Each row is a point on a landscape with many valleys, with its height.
From any point a ball rolls to the lowest of the 2 points nearest to it. It stops when none of these is lower. Distance is the straight distance between rows; heights are no part of it.
j61 (h 238): [  4  -2  -1 -12  23  -2  17   5 -22  18   0  -9   3  22   4   6   4   6
  -9   2 -41  -4   7   9  -1  19  16  -9  22  11 -14 -10   1  20  27 -12
  -3  18   0   8   9   3]
j710 (h 369): [  2 -10  32  10 -12 -24  34 -21  28  15 -28   4 -44  -1   8  -6 -39  13
  14   7  12  54  -1 -12   4 -27  -4 -14 -11  -2 -22 -10  32   2  17   9
  -8  10  -6 -13 -17 -56]
j232 (h 372): [  9 -11   5   3  12  -8  15 -12  12   3 -14  -2 -18  14   1  13  -6  15
   1  19  -8  19  -1  -3   5 -14  -8 -14   4  -2 -17  -2  17   8  25  -4
   0   5   5   2   2 -12]
j280 (h 402): [-23  -9 -13  13 -30 -17 -22  14  21  23   1   4   9  -9   2 -27   3   1
  -2  -2  26  15   1 -23  -5   0 -21  -5 -13  13  13  11  -5  24   0  21
  -2   2  -2   7 -21  13]
j959 (h 363): [ -9   2  -5 -25  10  -2 -28 -12  -6  -2  -3  -5  26  33  17  -2  25 -12
   9  -5  15   5   5  27 -33  28  33  -2  -2  -3 -14   2   3  24  -8  -4
  26 -11  -1   0 -22  13]
j561 (h 506): [ 30  13  -3  -9  23  25   7  -3 -32 -15 -12  -6 -17   3  -8  25  14 -11
 -14 -12  -9 -39 -11  20  -3  12   8  19  13   0  -2 -11  -8 -11   3 -11
 -11   6  -6   2  22  13]
j532 (h 360): [ -4  -9 -10  20 -12  -2   8  17   1 -21  29   7  21 -21  10 -12 -14  10
  -5  -5 -14  -5  15   3   8   0  -8 -12  19 -14  21   7   7  -5 -10 -31
 -13 -14   4   4  20   0]
j401 (h 527): [ -3  10  -9 -13  10  13 -20   6 -20 -18  13   4   5  -5   4  10  -2 -25
 -15 -31   3 -27   7  17  -3  -4  22   7   3  -5   8  -5   0  -7 -18  -9
  -1  -4   2   2  13  12]
j314 (h 416): [  8   1 -20  11  -6  13 -34 -25  -2  -8  -6   0  -3   9  20  10  17 -10
 -12 -11  31 -14 -13  -1 -24 -11  13  -9  -5  -9   0  10  13  17 -10 -18
   4 -26  -2  -4  -2  17]
j516 (h 555): [-16 -11   8 -18   5 -15  -7 -10  12  25  -7  -5  14  24   5  -6   6   5
   2  23  -2  30   3  12  -9   6  14 -17 -16   3 -25 -12   3  28  19  18
  31   8   8  15 -21  -5]
j469 (h 235): [ 15  -5 -12  17   4   6  12   7 -30  13  -3  -7 -11  -3  14  -2   5   3
 -27 -12 -15 -11  -4 -18   0  -3 -23 -12  10  13   6  -8   0  23  25 -12
 -27   2 -12   6   5  22]
j810 (h 261): [ 26   0  -4   6   3   5  -4 -24 -13   6 -38 -10 -22  22   4  23  32   6
  -8  20  17  -1 -36  -8 -14  -6 -20   3 -10   5 -12   7  10  20  19   5
  -6  -3  -5  -3 -11   8]
j17 (h 423): [ 10  11  -5  27 -14  -8  -6  -8   3 -12 -26   4 -17 -10  -5   5  13   3
   3   7  23   7 -28 -26   6  -7 -37  12 -19  -2  12  26 -11  -9  -4   2
 -11  -3  -1 -19 -23  -1]
j29 (h 393): [  6  18  12  -2   5   6   7   4  16 -17 -10  11  -9 -14 -35  11  -3   1
  18  14   5 -17 -13  -7  18  -4 -15  34 -18  -3  11  12 -35 -50 -24  13
   8   6   3 -19  -7 -19]
j192 (h 668): [-10   9 -20  -9  -1  13 -48 -35  23  -1   4  11  20  23  19  -8  21 -27
   2 -23  40  -6  11   7 -38  -1  26   1 -12   1 -17  14   9   8 -36  13
  36 -13   2   3 -16  16]
j207 (h 397): [ -3   1 -18   5  -5  14 -31 -30  14 -16   0   4  12  25  21   2  14  -9
  -2  -8  28  -4  -2  13 -39   1  23 -11  -5 -11 -16  10  23  19 -10 -21
  14 -25   5   1  -3   8]
j653 (h 282): [ -7   2  -9 -17   9   1   3  16 -35   5   7  -8  25  16   5  -5  16  -2
  -5   0 -30  -4   8  17  -1  36  14  -5  16   5  -6   0  -8  16  14 -14
  -6   2  -8   4   2  15]
j174 (h 479): [  7  -7  17 -13   7   4   6 -13  17  -2  11   3 -15   5  -1  23 -23   7
  10  15   5  17   1   5  11 -29  13 -10   1  -8 -18 -16  14 -10   1  -3
  11  -1   8   2  -1 -24]
j979 (h 196): [ 11  -5   5  29  -3  -6  35  16 -12   0   6   7 -23 -28  11 -10 -34   1
 -17 -17 -16  -5   7 -16  20 -13 -34  -2   6  -4  26 -14  -6 -15   8  -4
 -42  12  -4  10   7  -5]
j837 (h 208): [  7   8  -4  14   2  15  24  20 -40 -11  -1  -4   2 -14  -5  -8  13  -2
  -5   1 -28 -28  -6  10   8  37  -5  20   8  -5   4   3 -20  -7   1 -24
 -29   2 -11   0  23  16]
j845 (h 103): [  4  -9 -23  13  -8  18 -17   9  -3  -4  28   6   7 -14  17 -16  -9  -5
 -30 -22   0 -14  21  -1 -19 -20  -3 -16  22   4  22  -2  16  12  -4  -9
 -17  -7   2  11  30  14]
j872 (h 163): [ 11   1   6 -10  13  13   8   0  -3 -26  18   6 -12  -6 -10  27 -19  -2
   0  -5  -8 -23   4  15   9 -15  11   1   1 -18   4 -11   1 -24 -11 -17
   3  -5   4   3  18  -9]
j37 (h 327): [-11  -7 -22   0 -12   1 -15  15 -16  17  12  -3  12  -6   7 -18  12  -2
 -11 -15  -1  -6  12  -2  -7   0  -4 -12  10  12   9   0   1  26   7   4
  -6  -5  -7   8  -1  26]
j150 (h 50): [ 26  11  -2   5   8  11  -4  -7 -12  -5 -23  -5 -26  -4 -16  19  20  -6
  -5   6  17 -19 -26 -15   6 -11 -25  25 -10   9   8   5 -19 -12   2  14
  -8   5  -9 -12  -1   6]
j815 (h 520): [  2  -5  11 -15   6 -16  -6 -13   8  26 -24 -10   3  33  -4   6  20   7
  -1  28   4  20 -14   9 -15   9  -4   0 -24   9 -28   1   0  30  19  22
  23   1   0   7 -22  11]
j2 (h 564): [  4  14   4 -30  17   9 -30  -1 -14   4  -9  -1   4  13  -9  16  19 -15
   1  -4   8 -15  -8  12  -7  11  16  19 -13   5  -5   0 -23   0  -9  12
  19   4  -2  -5 -14  26]
j69 (h 148): [ 14  -5   5  18   9  -5  49  15 -11  -1   6   7  -8 -16   8  -5 -22   5
 -11  -4 -40  -7   8 -16  15   8 -27  -7  18  -4  13  -7   0  -5  16 -16
 -34  15   0   8  14  -2]
j553 (h 368): [-10  -5 -17  -1   0   3 -24 -43  33  -4   6  -1   4  31  23  -2   4  -7
  -3   5  28   6   0  14 -29 -15  19 -17   3 -14 -27   1  43  19   2 -16
  27 -20  14  18  -3  -2]
j349 (h 486): [ 21   7   3  -9  18  11   9  -4 -14  -6  -6  -9 -13   4 -19  24  11   1
   3   9  -8 -24 -12  12   0   5   1  15   3   0   0  -7  -9  -9   3  -6
  -4   4  -2  -7  11   5]
j806 (h 298): [ -1  -7 -10  20  -5 -12  24  11 -10  -6   0   1  18   1  -1  -3   9  22
   8  16 -21   1  -8  -4   7  31 -12  -3   9 -11   2  22   1   7  17 -30
 -15  -6  -1  -1  -2   1]
j122 (h 263): [-13   4  -9   9  -9   2   0  27 -15 -10  15  12   7 -34  -3 -17 -15  -4
  -9 -18 -13 -27   8  -2  30   0  -9  12  -5 -12  19  -2 -18 -24 -13  -1
 -11  -1  -2   5  17   3]
j613 (h 530): [-35 -18   3 -13  -5 -15   1 -10  23  10  17  -1  25   3  17 -29  -8  16
  15   9 -18  46  27  19  -9  -2  32 -32  33 -13 -22 -12  36  14   2  -5
  18   5  17   8  19 -25]
j565 (h 226): [-16 -12   2   7 -16 -14  19  28  -4  17  26   0  13 -15  13 -28 -25   4
  -3  -5 -19  15  19  -9  12  -3  -6 -23  20   9   9 -12   7   8   9   6
 -22   6   4  14   4 -12]
j419 (h 444): [-14  -5 -12  22 -24 -21 -19  -5  29  12 -18   5  -3  -3   8 -20   0  -4
  -3   4  37  25 -16 -31  -3  -9 -28  -4 -28   8   6  18   5   8   1  22
  -1  -5  -1   2 -34   3]
j53 (h 190): [  8  -1   5 -23  35   7  26   9 -26   8   5  -7  -1  13  -2  10  -6  -4
  -3  -2 -45 -15  18  28   4  20  30  -7  31   5 -12 -23   3   0  14  -5
  -2  21   5  12  29  -7]
j685 (h 435): [ 17  -4 -17  15  -3   7 -25 -16 -12   4 -10  -3 -15   4  16  13  20  -4
 -21  -7  25 -14 -15 -13 -13 -24 -12 -12  -3   1   3   0  13  18   5 -10
  -3 -16  -8   4   1  22]
j858 (h 206): [  8   8  -1   5  11  10   6  -6 -14 -41  12   9   0 -10  -1  18  -6   0
 -13 -16  -4 -34   3  16   4  -6   7   4   7 -28  11   4   3 -16 -16 -39
  -7 -14   6  -5  22   1]
j926 (h 474): [ 10   6   9 -10   4  -7   6  -8   8  19 -39 -15 -10  27 -16   7  24   6
   3  28   7  15 -21  -2 -14   6 -16  17 -21  24 -12   6  -8  15  15  33
   5   9  -3  -3 -23   0]
j697 (h 711): [ -9  17  -4   4 -10  -4 -18   7  -4  -2 -13   0  27  -5  -4  -5  23   8
  11  11   2   2 -19  -3   2  30  -6  30 -22  -3   1  31 -30 -10 -14  -2
   9 -12  -3 -25 -18  21]
j191 (h 294): [ -6  -2 -19   1 -16   5 -33   8  -3  13   7   5   3 -13   8  -8   9 -13
  -9 -22  19 -15   5 -14  -4 -12   1  -1  -1  11  12   1  -6   7  -8  13
   6  -1  -5   1   4  24]
j313 (h 473): [-23 -12   3 -12  -4  -4  -7 -15  22  10  15  -1  12  11  11 -10  -7   4
   4   9   7  29  16  13  -8 -14  24 -24   6   1 -16 -13  25  20   7   4
  24  -2  12  16   0 -11]
j988 (h 215): [-15   3   9 -32   5   1 -31   4  -1  15  13   3   6  -2  -9  -1   4 -21
   6 -16   7   5  13   1   7  -6  19   5 -11  13   8 -14 -24  -4 -17  36
  38  11  -8  10 -13  12]
j827 (h 677): [ -7  13 -12   3  -1  15 -53 -29   8   3  -5  10  17   4  17  -6  23 -24
  -4 -26  38 -19   5  -5 -31   4  21   5  -5   5  -8  25  -9   2 -31   6
  28 -14 -10 -15  -9  29]
j722 (h 551): [ 13   5  23 -22   9  10  19   9   1  -5   8   1 -21 -12 -27  25 -25  -6
  17   5  -3 -11   3   7  18 -22  15  14 -10  -3   0 -23 -13 -35 -13  15
   8   9   3   3  13 -23]
j791 (h 176): [  7   3 -10   9   6  15   9  19 -35 -12  13   0   8 -16  12 -10  -5  -6
 -19 -17 -25 -26   5  10   7  20  -1   1   7  -6  10  -4  -4   1   3 -27
 -21  -3  -8   9  22  20]
j832 (h 405): [  1  -9   0  -1  16  -3  18  -4   5 -30  20   4  14   2  11  14 -10  16
  10   1 -24   0  14  15   2  14  15 -15  28 -22   2   1  22  -8  -4 -48
  -1  -5  14  -3  22  -7]
j283 (h 464): [  0   4   2  20 -12 -13   9  -7  26 -18 -17   9 -14  -7 -12   7 -12   7
   7   9  26  14 -17 -25  18 -14 -35   6 -22  -8  11  15  -4 -15  -6   3
 -12  -3   3 -15 -25 -23]
j56 (h 99): [  7  -4  16 -18  11   8  17  11  -9  -9  23   5  -7  -7   4  17 -29  -4
   5 -10 -19  -5  18  16  19 -18  22 -10  14 -11  -1 -29  12 -20  -8  -6
   2   6   8   9  23 -16]
j760 (h 93): [-22  -4   7 -28  -5  -6  -8  22  -4  18  17  -1  12  -8  -5 -13  -9 -12
   4 -14   1   8  16  -4  11  -1  13  -5   0  17   4 -20 -18   6  -5  33
  16   8  -3  12  -9   6]
j91 (h 387): [  1   1   6  20  -3 -14  36  18   4  -3 -18 -15   0   9 -19  -6  -1  16
  12  16 -20  11  -5 -11   8  31 -28  19   0  11  10  15 -12  -8  17   5
 -32  17  -3  -6 -11 -10]
j465 (h 245): [  6 -14 -12  23 -14  -9   1  -9  16   9  -4   2 -20  -4  15  -3  -8   3
 -18   2  21  13  -8 -19  -1 -28 -27 -24  -1   1   3   0  23  19  14  -1
 -13  -8   2  10   0  -3]
j508 (h 688): [ -5  20  -3  -4   3  11 -47 -14  -8  -1  -9   6  17  -2   6   1  27 -14
  -1 -14  22 -15  -9  -8  -9  16  14  23 -11   3  -3  24 -21  -8 -27   5
  22 -14  -7 -24 -17  28]
j956 (h 317): [  4  18   5  11   2  -1  18  14  -1 -21 -12   3  -3 -29 -35   6   1   0
  12  10  -7 -34  -7   4  17  13 -13  39 -14  -1  13  12 -31 -43 -18   4
  -8   4   2 -14  12  -9]
j433 (h 341): [  4   5   2  14   0  -6  38  28 -14  -2  -3  -1  -2 -11 -16  -9  -6   7
   5   4 -30  -7  -3  -8  19  27 -27  14   1   6  12   1 -18 -14  11   1
 -35  18  -8   2   8   0]
j829 (h 577): [ 12   7  19 -24  14  20  -1 -17   4  -2   9   3 -18   5 -18  29 -19 -14
  11   6  13  -3  -5   6   9 -30  18   8 -14  -3 -12 -15 -13 -35 -26  13
  25   7   5   1  -4 -23]
j256 (h 159): [-14  -9 -10   7   3  -7  17  18 -14  23  20  -1  13  -4  26 -29 -15   4
 -14  -6 -40   1  18 -13   4   3  -7 -30  33   8   6 -12  11  24  22  -5
 -23  13   3  12  14   4]
j608 (h 225): [-16   7 -10 -12 -11   4 -47  -8   9  17   2   3   8  -1   5 -12  12 -19
  -2 -18  28  -7  11 -14 -11  -9   5  -3  -4  12   5   6 -13  13 -19  25
  31  -8 -12   0 -10  28]
j33 (h 517): [ 10   8  -4 -15  14  18 -12   0 -29 -14  -5  -6  -5  11   1  25  14 -19
 -13 -20   0 -30  -5  19 -13   5  20   8   5   5  -2 -11  -1  10   1 -13
  -5  -1  -8  -4   8  24]
j799 (h 283): [  1  -8  -9  -1   1   2 -12   4 -21  24  -5 -13  -4  10  10   3  17  -1
 -18  -6  -5  -6   0  -6  -4   3  -2 -12   6  14  -4  -4   5  29  17  -4
  -8   2 -14   5  -3  24]
j968 (h 95): [  0  -3  -2   7  17  -9  41  16 -15   9  13   3   6  -6  20 -17 -21  10
  -4   0 -56   0  13 -12  11  12  -8 -18  33   0   0  -9   5   5  22 -25
 -24  17   2   7  19  -3]
j105 (h 478): [  5   0  24   1  -1  -9  41  19   9 -12  15   1   1 -13 -20   9 -25  12
  25  11 -26   1  11   4  21  11  -7   3   7 -14   2  -5  -7 -26   2  -4
 -13   8   4  -1  12 -27]
j540 (h 295): [ 12  23   1  15   1  -1  -7  -8   4  -5 -34  -3  -6  -8 -17   6  26   0
   9  10  14  -8 -29 -23   6   6 -26  38 -19  14   8  31 -31 -29 -13  26
   0   6   1 -30 -11   2]
j694 (h 437): [-14  -6  -2 -16  -2  -3 -23 -17  14   4   8  -2  10  21   7   1   3  -6
  -3   9  18   9   4  10 -15  -5  14 -12 -10  -3 -12  -7  12  22  -4   5
  24  -9   7  12 -16   5]
j595 (h 195): [ 20  -5 -11  21  -4  17   1   3 -28  -5   4   0 -13 -18  16  -2  11   1
 -30 -16  -1 -18  -7 -10  -5  -4 -18  -3  11  -2  17   1   5   8   6 -27
 -25 -12 -10   3  13  26]
j120 (h 288): [  4  -2  50   2  -7 -22  40 -17  29  14 -26  -4 -45   9 -13  -7 -33  13
  22  12  11  49  -3   1  -2  -8   7   0 -19  16 -18  -2  15  -6  11  27
  -8  18  -6 -15 -19 -55]
j643 (h 534): [  0  15   0 -19  22  19 -14   6 -28 -26  -3  12  -3 -10  -7  16   1 -30
 -10 -34  -2 -44   3  20  12   4  28  25   0  -7   3  -9 -17 -25 -20   0
   3   5   0   4  19  11]
j917 (h 155): [ 10  -9 -17  23 -11  14 -14  -5 -11  -9  16   5  -2 -15  20  -9  -1   3
 -31 -18   9 -16  -1  -4 -18 -19  -6 -10  12  -6  20   8  16   6  -5 -33
 -18 -19  -3   3  20  14]
j230 (h 657): [-17  -1 -17 -12 -13   5 -45 -32  34   8  11   7  30  23  10 -29  12 -23
   9  -7  35  15  11  13 -38  -3  16  -7 -12  -5  -9   4   8  16 -27  18
  36  -4  -1  14 -11  11]
j850 (h 699): [ -4  16  -1  -4  -3   5 -30   7 -22   2 -17  -7  19  -6   2   1  31  -7
   7  -1   5  -8 -13   0  -7  33  16  29 -11   7  -1  18 -29  -8 -13   0
  10 -11 -12 -24 -10  29]
j463 (h 194): [ 26  11  -4  14  -2   6   0 -14 -12   4 -46 -14 -24   8  -9  15  29   0
  -6  10  15   0 -32 -18 -10  -5 -31  18 -14  13   2   7  -1   6  14  22
 -17   6 -10 -14 -14   0]
j374 (h 424): [ -6  -4   3  -9  19  -1   6 -17  18 -31  20   3  12  15  15  18  -8   5
  11  -2 -10   7  18  24  -8  -4  35 -16  18 -25 -16  -9  32  -1  -8 -34
  11  -3  15  -3  15 -17]
j558 (h 149): [ -1  -2  13 -23  25   3  25  14 -17  -5  21   0   4   0  10   8 -26  -5
   7  -9 -44  -4  22  23  15   7  32 -14  29  -5  -7 -31  11 -15   3  -8
   1  18   8  13  26 -18]
j952 (h 641): [-24  -5   1 -18 -16   3 -27 -23  34  19  21   2  26  17   3 -28   0 -11
  15   6  23  32  17  18 -24 -11  18 -17 -11  -7 -14 -11   9   7 -17  23
  41  -4   8  25 -14  -6]
j443 (h 325): [-14   0 -10 -19   3  -6 -20   5 -16   6   7  -6  22  18  10  -4  20  -2
   2  -3  -3   2   6  16 -13  23  19  -9   7   4  -7   4   5  25   7  -5
  10 -10   0   0 -10  13]
j430 (h 252): [ 15   9  -1  10   2   8  23  16 -18 -17  -7  -7  -1 -17 -23  -1  11   3
   4   6 -20 -35  -7  13  16  32 -13  33  -1  -4  10  10 -23 -27  -8 -11
 -18   4  -6  -3  21   3]
j142 (h 186): [ 11  18  -3   8   3  14  -9   0 -15  -8 -19  -4  -9 -15 -19  10  24   0
   2   2   8 -25 -30 -11   9   7 -11  35 -16   4   3  18 -24 -22  -7   1
  -6  -4  -8 -26   3  15]
j396 (h 461): [  9  14   0  26 -15 -10   1  -4   9 -12 -36  -4   2   7  -9   0  20  14
  13  22  16  16 -38 -16  -5  18 -34  31 -26  -1   6  38 -14 -15 -10   5
 -10  -7  -1 -25 -28  -5]
j184 (h 404): [  9   2  16 -12  11  -2  12   7   8  18 -21 -13 -17  15 -28  10   7   1
   6  16   0  13  -8  -3   1   0  -7  16 -18  23   1  -9 -16   0  14  35
  -2  17   0   1 -19 -11]
j440 (h 456): [  2  10   6  13  -6 -10  13   4  16 -21  -5  10  -6 -14 -22  11 -12  12
  15  12   7  -6 -10 -13  21  -1 -26  17 -14 -13  11  15 -18 -28 -13  -2
 -10   3   3 -15 -12 -14]
j461 (h 301): [ -1   4   1   4   0  -3  21  33 -15  -6   8   4   2 -25 -13 -11 -17  -2
   2  -7 -24 -14   8   0  31  14 -15   8   1  -4   9 -12 -18 -18   3  10
 -20  13   0  14   9  -2]
j964 (h 119): [ 13  -5  40  -7   4  -9  35  -8  27  15 -23 -11 -28  12 -24   7 -20  11
  25  26   3  29  -1   1  -3  -7   2   7 -12  17 -14  -8   0 -13   4  26
   1  16   1  -6 -19 -46]
j735 (h 445): [  6 -10  12  16  -3 -11  41   4  17 -17   1   4  -8  -8 -11  11 -20  20
  18  15 -16  14   9 -10  11   4 -16  -6   8 -11   6   6   2 -18  12 -18
 -19   4   5  -9   5 -22]
j59 (h 164): [  1 -11   6  -1  16 -13  43   6  -1   7   3   5   7  -2  -2   0 -14  21
  11  13 -46   8  13  -6  10  20  -2 -10  31  -3  -6   0   4  -2  23 -19
 -11  19   5  -2  15 -14]
j340 (h 331): [ -2 -17 -13  -1   3   6 -15 -32  23  10  -3   1 -13  21  21   7  -5   2
 -13   5  17   8   0   4 -22 -34  12 -27   7  -3 -21 -12  41  22  14  -9
  19 -10   7  15   4   1]
j315 (h 412): [ 14 -14  11  14   7 -12  35  -4  13  -2  -8  -3 -25  -3   2  10 -21  19
   1   8 -20  16   4 -20  10 -11 -13 -16  12  -6  -4  -4  14   0  21 -12
 -17   9   4  -5   8 -21]
j886 (h 436): [  2   7   9  21 -11 -19  34  -2  24 -17 -29 -15  -9  16 -24  -1   7  23
  18  25  -6  15 -12  -9  -3  23 -35  29 -11   5  14  27  -4 -15  12  10
 -27  11   4 -18 -21 -25]
j259 (h 177): [  3 -15 -19  14 -17  10 -15  -1  16   6  15   0  -7  -7  16 -12  -5  -4
 -20  -9  19  -2  11 -13 -12 -34  -9 -18  10   1  12  -5  23  18   3  -1
  -9 -13   6   8  18   5]
j546 (h 207): [-27  -8   5  -6 -15 -11  -1  30   3  20  23  -2  13 -18   2 -24 -12  -2
   3 -10  -3  21  18  -6  16  -2   2 -17   5  12  12 -12  -8   8   3  27
  -4   5   3  13  -4  -6]
j596 (h 373): [  2  12  -4   3  -2  -3 -11  -5   4  -5 -16   4  -1  -5 -12   2  10   1
   7  10  19   4 -20 -15   8  -1 -24  21 -26   1   3  24 -20 -17 -10  13
   8  -4   0 -16 -20   6]
j309 (h 330): [  0  -3  -9  24 -15  -3  11  11 -12 -19  13   3  17 -17   6  -8   6  19
   3   1 -12  -8 -10  -2   8  18 -11   0   6 -18  13  23  -3  -3  -2 -37
 -20 -13   2  -9   7   5]
j190 (h 401): [ -7   6   1 -22  11  -2 -23 -15   6   5  -4  -3  18  31  -2   7  15  -5
   7  13  10  13  -8  17 -14  12  16   3 -18  -2 -14   2  -5  14  -8   3
  29 -12   3   4 -25  13]
j571 (h 318): [ 14  -3   0  -6   9  -3   2 -16   3  12 -25  -5 -22  20  -5  18   8   4
  -6  15   7   8 -20  -6  -3 -15 -12  -4  -7   7 -13  -7  14  16  25   9
   4   5   0   1 -10  -2]
j330 (h 386): [-10  -9  -6  10  -1  -4  14   2  15 -28  38  14  22 -12  14  -3 -23  12
   8   3 -18   6  20   9   5  -5  10 -19  28 -27  14   3  22 -10 -11 -39
  -6 -13  17  -1  26 -15]
j57 (h 429): [  9  -4  -7   8   5   3  -4 -18  11 -21   3   8  -7   7   4  17  -6   9
  -1  10  12  -4 -10  -3  -1 -20  -7 -10  -2 -22   0   8  15   0  -4 -28
   4 -18   7  -2   1  -3]
j455 (h 587): [ -1   7   0 -29  13   7 -13   7 -23  13  -1 -13  -4  10 -14  14  11 -17
  -4 -11  -5 -16   4   8   7   6   9  13  -3  16  -5 -20 -18   3   5  24
   9  16  -9   8  -3  18]
j564 (h 545): [  2  20  -1 -17  17  13 -25   6 -27  -8  -8  -1  -2  -5 -13  15  21 -24
  -3 -18   1 -38  -7  15   1  19  21  29  -7   5  -1   1 -24 -14 -11   7
   9   4  -8 -12  10  23]
j537 (h 262): [ 10   4  -5  10  -3  14 -10  10 -35   2 -14 -13  -6 -14   0   6  27  -3
  -9  -7  -1 -21 -24  -6   1  15  -6  19  -5   5   3   6 -17  -5   4  -4
 -15  -4 -14 -12   6  28]
j38 (h 477): [ -6  -3 -15  14 -24  -2 -25 -13  32  13   1   9 -13  -9   8 -17  -7  -7
  -6   2  45  13 -10 -28  -2 -31 -23  -8 -18   3   4   7   5   0  -7  22
   9  -9   0   8 -18  -1]
j892 (h 451): [  8 -15  27  -2  -3  -1  22  -1  12  14   7   2 -27  -8   3  12 -36   7
  11   2   4  17   4  -3  15 -36   7 -22   1   5 -15 -23  17  -5   7   3
   3   6   2  -1   2 -31]
j623 (h 505): [-26 -14  23 -14  -9  -7   7   0  16  25  20  -5  13  -4  11 -22 -19  10
  13   5  -6  40  22  16   3 -15  29 -31  17   4 -17 -20  27  14   3  14
  17   5  10   6   8 -26]
j655 (h 337): [-21   8 -20  -1 -22   9 -40  16 -14   8  13   5  21 -20   6 -27  17 -18
  -8 -36  10 -21  16  -3  -6  12  13   8  11  10  17   9 -14   8 -15  14
   6  -6 -17   0   8  28]
j125 (h 588): [-19 -10  22 -24  -6 -14  -5   9  13  33   9  -3  21  13  -9 -21  -1   2
   7  15  -6  44  10   9  -1   0  18 -15 -17  12 -15 -21  -8  21   7  27
  30  12   2  13 -25  -8]
j976 (h 475): [ 13   6   3  23  -4 -18  19  -7  14 -11 -35  -7   0  15 -11   9  22  26
  17  31   2  15 -28  -5  -5  23 -28  27 -14  -2   0  32   2  -3  11  -2
 -14 -12   4 -17 -19  -9]
j124 (h 293): [  3 -16 -19  11  -7  -2 -11 -20  13  17 -10  -4 -17  13  24  -7   3   5
 -21   4  16   6  -5  -9 -14 -26  -8 -24   5   1  -8  -2  38  35  21  -4
   4 -11   2  14   4   7]
j801 (h 619): [-28  -8   9 -19 -21 -12 -22   3  25  30  18   0  28   9   0 -32   4  -7
   9   4  11  38  23  13  -9  -7  17 -23  -5   9  -2 -15  -2  20 -10  33
  34   6   2  19 -13  -5]
j198 (h 515): [ 13   0  30  -9   3  -2  38  21  10  -6   5  -1 -13 -16 -32  14 -27   6
  27  12 -12  -2   6   3  18   1   3  18  -2   2   2 -16 -16 -36  -8  16
  -6   7   4   3   2 -32]
j652 (h 415): [  1 -11  29   8  -7 -14  32   2  15  18 -10   2 -36  -7   5   1 -35  13
   4   0   2  37   6 -15   9 -23  -3 -24   1   6 -14 -14  22   1  14  13
 -14  16   1  -9  -8 -41]
j225 (h 150): [  3   1 -18   9  -1  15   2  19 -28 -10  24   3  14 -17  28 -19  -8 -18
 -26 -28 -17 -27  18  10  -7   2   6  -9  24  -5  20 -11  11   5  -7 -19
 -21  -6  -1  15  28  14]
j234 (h 89): [-10  14   1 -22   4   6 -41  -6   1  20  -5   7   2  -6  -6   1  12 -20
  -2 -18  14  -5   1  -9  10  -2   2  10 -14  19   6   1 -33  -6 -15  40
  34   4  -9  -5 -20  26]
j501 (h 230): [  1   1  -9   8  -4   8  -5   7 -17 -26  13  17   5 -28   1  -2  -8 -10
 -20 -21   0 -33   6   6  12  -9   2   9  -4 -16  21   6  -8 -17 -23 -26
 -13  -9   0  -2  24   7]
j26 (h 458): [ 10   2  -3  -5   7   7  -5  -7  -4 -15   1   1  -6   7 -12  20   6   0
  -2  10   6  -8 -17   0   5  -9  -2   4  -8  -8   3   6  -5  -6  -1  -7
   6  -8   3  -2  -1   3]
j129 (h 302): [  9  -4  27 -11   9  -8  31   9   7  15 -11 -11 -25  10 -28  11 -14   8
  13  14  -7  15   0   2   9  -2   5   7  -5  19  -7 -19  -8  -9  15  27
  -2  22  -1  -1  -7 -27]
j364 (h 354): [-14  -5 -17   8 -23  -4 -20   4  20   3  15   6  13  -6   1 -18  -3   1
  -1   3  22  10   7 -12  -4  -6  -7  -9  -8  -1  10  11   2  11  -5   4
   5 -11   2   6  -6   7]
j567 (h 398): [ -7  -8  -9   9  -8  -2  -4  -4  13  -9  14   6   7  -3   4  -4  -6  10
  -5   6   4   5   2  -5   3  -8  -4 -14   5  -9   5   4  14   8   5 -18
   1 -15   5  -1   3  -3]
j462 (h 447): [-10  -4  13 -12   6   4  -1 -16  18 -16  20   1   5   9   3  11 -20   3
  15   5   1  17  14  18   3 -22  28 -16  10 -15 -15 -17  27  -8  -8 -13
  21  -4  13   6   4 -22]
j903 (h 240): [-11  -8  -1   2   2 -20  25  14   4   0  10   3  20   6   2  -9  -3  26
  11  15 -30  17  12  -1  12  22  -3  -9  18  -7  -6   9   4  10  16 -14
  -6   1   8   0   2 -10]
j255 (h 367): [-16   4 -22  -2 -14   6 -22  26 -26 -12  15   3  32 -12  10 -22  13  -9
  -5 -22   2 -15  12  13 -10  21  14  -1  11  -6  16  11  -8   5 -16 -11
  -1 -10 -13  -4   6  15]

Call two points neighbours if one is among the 2 nearest of the other. Go from one point of each pair to the other, from neighbour to neighbour, staying as low as possible. Name the highest point that can't be avoided.
j964 / j968 => j174
j968 / j234 => j565
j234 / j760 => j988
j968 / j56 => j461
j845 / j760 => j37
j150 / j56 => j283

Where does a ball stop that starts at each point below?
j314 => j845
j722 => j150
j2 => j364
j623 => j56
j508 => j964
j440 => j845
j613 => j56
j374 => j968
